Points on a hilly landscape, in no order, each with its height.
From any point a ball rolls to the lowest of the 2 points nearest to it. It stops when none of these is lower. Distance is the straight distance between rows; heights are no part of it.
Vap: [ 75 159 112 101  98 152 163  97 135 120  47 124  97 158 111 117 145 128
 135 122]  h=394
funu: [ 82 136  68 132 143 138 133 145 147 127 190 101 112  82 107 146  78 149
 141 205]  h=581
Gibam: [118 148 138 124 112 155 130 126 157 104 103 138 147 137 162 145 132 182
 118  89]  h=862
vatuz: [102 152 129 136 136 152 126  97 160 110  75 118 129 159 137 145 163 110
 110 119]  h=132
Birob: [ 90 143 156 160 127 145 117 130 158 133  83 141 204 173 143 154 194 130
  89 125]  h=303
bedaz: [ 76 143 170 119 122 166 117 123 169 125  73 167 158 167 158 144 141 184
  98 107]  h=883
Nopib: [117 119 145 167 137 149 108 102 141 107 106 133 184 168 156 155 160 112
 100 115]  h=248
kirik: [ 74 151 129 106 143 134 137 117 174 125  73 155  69 134 162 109 110 161
 155 121]  h=778
velir: [192  79 117 137 113  83 143 141  96 119 161 145 149 126 107 139 113  97
 138  72]  h=191
zozil: [129 132 117 100  99 123 109 141 120 138 154 149  66 118 127  96  83 159
 118 109]  h=512
diz: [109 144 125 125 126 132 142 115 124 129 132 140  68  77 135 105 108 145
 169 192]  h=591
mivi: [116 148 169 108 129 190  88  94 122 128 126 151 131 140 123  90 135 175
  91 150]  h=275
Tun: [139 138  97 175 164 156 157 136 148 115 192 133 139 153 124 133  85 141
  59 100]  h=449
tasik: [ 81 141 108 136 175 159  80 126 176 127 181 128 104 103  97 101  93 165
  91 183]  h=280
Pom: [190 143 131 110 127 123 128 148  90 153 180  94  89 115  91  94 121 123
 105 124]  h=211
tinaz: [111 149 102  88 113 138 126 112 167 108  88 130  99 122 150 128 132 145
 137  95]  h=836
Bero: [149 134  65 118 169  94 182 157 107 165 200  76 105 104  62 136  95  84
 128 155]  h=638
Romi: [146 128 171 175 124  81  93 153 142 146 118 153 152 164 168 140 143 130
 103  99]  h=526
Kode: [160 107 129 145 110 107 121 108 107 117 117 127 120 116 131 144 149  76
 150 115]  h=260
fego: [113 116 116  84 103 127 153 111 138 135  48 158  87  89  90 125 146 116
 182  92]  h=494
geta: [ 99 124 190 153 106 142 104 142 133 144 126 184 147 160 149 134 101 191
  88 132]  h=285
Tad: [156 131 128 155 117 127 155 127 130 123 111 123  84  75 130 131 136 115
 170 158]  h=621
tano: [158 107 129 169 122 130 120 112 103 101 161 112 123 123 137 144 124  92
 120 148]  h=194
nivom: [110 140 146 130 158 207 110 101 127 123 164 152 118 117 107  83  99 174
  83 162]  h=242
bir: [ 61 129 185 148  93  97 133 169 150 165  71 171 177 162 162 167 160 156
 110 148]  h=356
Vul: [116 108  69 137 142 118 121 142 142 120 172  76 117  81 117 152 110  99
 161 189]  h=553
Lutu: [ 38 149 124 113 166 134 108 100 151 141 134 147  85 110 148  98 109 165
 178 210]  h=641
Mas: [ 98 119 164 138 129 188  83 117 152 126 110 165 190 152 139 139 142 175
  72 118]  h=897
Mosel: [178 109 116 109 121 128 119 133  90 122 193  93 152 161 123 128 113 117
  84  92]  h=91
Kepa: [113 116  98  63 109 119 117 121 142 135  95 123  82  76  94 136 135 108
 188 121]  h=448
nuro: [122 140  77 151 142  92 121 153 142 158 192 125  70 110 100 137  76 110
  98 157]  h=204
vaz: [155 124 133 109 109  85 121 145 125 150  68 150 166 154 113 129 197  97
 151  67]  h=237
mepef: [152 124 114 142 170 147  89 105 140  98 185 108 151 156 141 115 119 106
  92 103]  h=415
pevaf: [195  89 107 107 130 101 141 142  85 128 179  99 120 113  84 122 104  79
 129  86]  h=217
sudu: [106 144 158 146 157 164  79 112 184 131 118 147  85 143 146 108 120 150
  91 133]  h=414
siro: [131 149 139 164 120 141 156 105 131 113  80 117 104 119 147 139 168  88
 148 166]  h=653
rab: [ 77 127  99 122 154 169  73 108 161 117 169 102 107 101 117 145 118 127
 117 183]  h=332
sapiz: [138 141 162 128  81  93 110 160 101 157 114 160 176 127 131 143 165 155
 118 125]  h=429
Suza: [118 143 170 122  81 108 134 156 105 153  94 188 156 135 142 122 136 196
 134 122]  h=416
Sadi: [102 135 156 140 101  99 149 140 155 150  29 174 112 151 132 138 139 142
 134  87]  h=439
laz: [174 102 119 145 112  96 163 143 108 113 114 134 213 126 154 157 162 118
 168  97]  h=585
bulu: [149 146 137 107 108 113 108 113 119 142  67 114 137 169 114 127 195  96
 123 104]  h=187
Fime: [ 51 135 142 148 100 114 154 146 158 148  66 148 202 180 138 169 182 132
  99 132]  h=342
veku: [ 78 153  97 143 177 151 121 134 159 156 197 143  93 119  77 106  65 147
  68 173]  h=214
sika: [172  96  94 101 173  95 135 154 130 130 164  69 112  71  96 116 138  73
 187 135]  h=468
Bokud: [115 129 146  98  86 120 153 117 106 145  61 187 100 118 115 116 128 150
 173 112]  h=534
Zutub: [137 113  91 120 160 100 111 136 140 128 141  65 112  85 114 144 153  65
 192 172]  h=513
zozu: [186 114 116 150 172 137 152 118 107  88 167  78 158 118 154 118 140  72
 161 143]  h=669
mozi: [128 126  96 145 147 120 101 129 130 130 201 114  88 138 116 139  87 102
  72 127]  h=279
bis: [107 129 176 141 128 138 150 135 130 131 129 186  89 145 169 101  68 207
 126 125]  h=136
guf: [152 150 155 190 117 131 155 162 129 134 163 154 156 140 141 136 103 178
  78 112]  h=357
Buku: [131 136 152 103  83 140  91 118  86 134 120 154  99 144 132 105 113 163
 119 123]  h=528
sos: [ 95 115 142 134  79  74 160 159 140 162  44 180 174 144 124 156 168 129
 144  94]  h=489
sul: [ 83 120 205 137 115 130 123 122 132 152  96 197 104 177 172 117  88 190
 128 134]  h=228
bovid: [167 127 113 146 147 116 112 132 139  98 160 124 183 159 164 133 135 124
 105  70]  h=479
dusil: [ 82 151 138 137 160 148  80 110 150 130 156 150  70 118 137 100  97 162
 109 179]  h=335
lafad: [184  90 150 109 149 101 113 111  70 104 163  88 188 173 136 119 131  74
 141 120]  h=297
rovom: [171 108 127 122 116  71 100 156 127 136 109 162 173 145 140 141 152 119
 139  52]  h=196
naze: [175  72 126  86 142 122 156 121  89 110 109  90 150  99 105 143 152  51
 196  89]  h=376
Nula: [148 132 141  88  99 124 108 112 107 145  76 113  85 128 101 120 170  90
 136 116]  h=137
nuriv: [121 139 120 149 148 194 137 110 112 118 185 118 112 100  99 109  93 145
  81 187]  h=190
Fipi: [145 117 109 116 167 140  94  90 142  89 146  90 155 158 156 132 151  76
 124 108]  h=492
kuza: [178 138 137  96 114 121 103 124 106 138 131  97  91 113 109 110 149 123
 129 131]  h=179
Fip: [112 133  92  87 124 144  87 110 145 118 144  91  98 102 133 145 134 129
 129 139]  h=378
pila: [ 55 146 129 129  84 115 182 112 127 133  20 159 103 184  96 108 132 126
 123 114]  h=450
bal: [125 105 117 117  84 116 159 120 123 131  48 150 140 119 106 155 160 108
 163  85]  h=533
fimun: [104 146 104 143 134 134 152 141 129 143 189 143  76 112 113 121  58 149
  83 155]  h=120
fadef: [164 114  97 116 115 109 137 149 120 125 154 147  87  96 118 131  86 139
 123  82]  h=488
Riv: [ 88 110 178 172 107 124 104 147 145 143 119 168 188 158 168 171 135 161
  86 136]  h=318
ponid: [ 63 154  96  93 115 166 135  95 156 119  82  94  95 130 115 134 152  98
 146 166]  h=323
bip: [185  69 138  96 157 107 152 127  73 105 157  72 153 114 113 117 113  56
 182 112]  h=308
ker: [139 143 157 158 130 124  74 136 155 141 107 151 105 162 157 122 136 142
  83 105]  h=481
Pez: [122 157 150 135  98 109 161 144 132 147  71 135 202 132 143 141 201 143
 139 132]  h=694
fut: [113 139 142 116 103 136 156 102 107 130  83 161  79  97 144 102 115 157
 174 153]  h=561
dipi: [188 103 124 104 138 124 149 137 109 123 131  88 115  75 105 126 148  92
 180 118]  h=428
non: [186  97 127  94 160 125 144 127  73 107 189  49 155 142 122 109 109  78
 131 121]  h=236
pef: [ 37 161 128 102 159 145 133  84 170 133  81 143  74 138 154  83 119 157
 161 171]  h=701
pif: [104 133 101  53 128 123  95 127 145 140 112  75  87  97 106 128 148 119
 171 160]  h=413
bab: [143 139 147 134 118 170 105 123 116 120 160 130 145 133 128 126 131 159
  81 122]  h=300
nenin: [130 159 147 150 121 163 141 142 106 138 167 161 134 147 120 103  92 191
  65 125]  h=327
nogar: [180 133 146 140  93  87 129 169 101 156 134 166 155 119 121 117 137 163
 127  88]  h=444
Rulu: [126 103 123 146  92 111 156 127 130 116  81 143 171 136 147 180 155 121
 148  87]  h=557
koza: [ 81 145 175 130  90 104 152 149 129 159  46 183 141 164 153 133 141 173
 133 127]  h=391
Zumam: [178 115  90 100 147 117 152 137  88 141 207  69 120 147  92 117  97  83
  94 105]  h=155
pem: [144 136  96 165 155 133 154 141 143  98 173 115 122 105 145 130  96 140
 106 125]  h=373
vinok: [ 93 163 122 108 147 182 109  90 169 116 101 110 110 129 127 118 157 127
 120 148]  h=245
zor: [184  94 127 132 123  56 115 153  88 132 157 155 200 156 131 128 133 103
 144  74]  h=140
lunu: [ 72 146 101 119 138 118 116 139 143 138 157 126  97  81 118 118  94 167
 188 216]  h=608
mupa: [187  96 135 116 150 113 173 115  98 103  92 101 185 126 129 118 165  59
 207 108]  h=435
figit: [109 142 134 136 126 152 151 130 139 112 136 153  98 107 161 115  87 189
 129 133]  h=231
duz: [166  97 143 126 121 104 116 101  87 117 111 106 171 161 138 136 162  70
 151 113]  h=312
gura: [145 154 151 154 116 140 155 116 123 118  79 113 172 134 147 143 192 115
 142 137]  h=679
pevol: [125 134 135 183 118 150 157 133 134  97 156 144 126 114 158 147  88 174
  97 123]  h=305
vovo: [134 109  76 116 170 131 143 150 126 121 206  39 130  98 103 145 100  95
 144 173]  h=582
mer: [128 120 104 151 178 165  77 114 144 121 200 112 122 137 108 110 108 107
  63 132]  h=348
Vok: [150 111  92 118 177  86 151 175 109 156 199  39 127  91  69 129 101  77
 160 183]  h=612
fidit: [186 120 119 161 141 116 155 121 118  83 136 114 169 120 171 133 141 100
 166 111]  h=623
Zuro: [169 127 127 117  91 120 143 147 120 125 121 149 121  99 131 131 118 162
 146  86]  h=464
giba: [139 121 113 155 147 162 131 119 111 118 191  87 119 112 112 132 114 102
 106 175]  h=118

Where does a ball stop that starts at each point below?
zozil -> koza
diz -> fimun
fidit -> fimun

Call two points neighbours if one is among the 2 nearest of the other. Go from one point of each pair to the other, from neighbour to neighbour, staying as low as possible. Name the highest point that can't be avoided.
giba, vatuz -> guf
non, giba -> duz
bis, vatuz -> bir
zor, Mosel -> pevaf
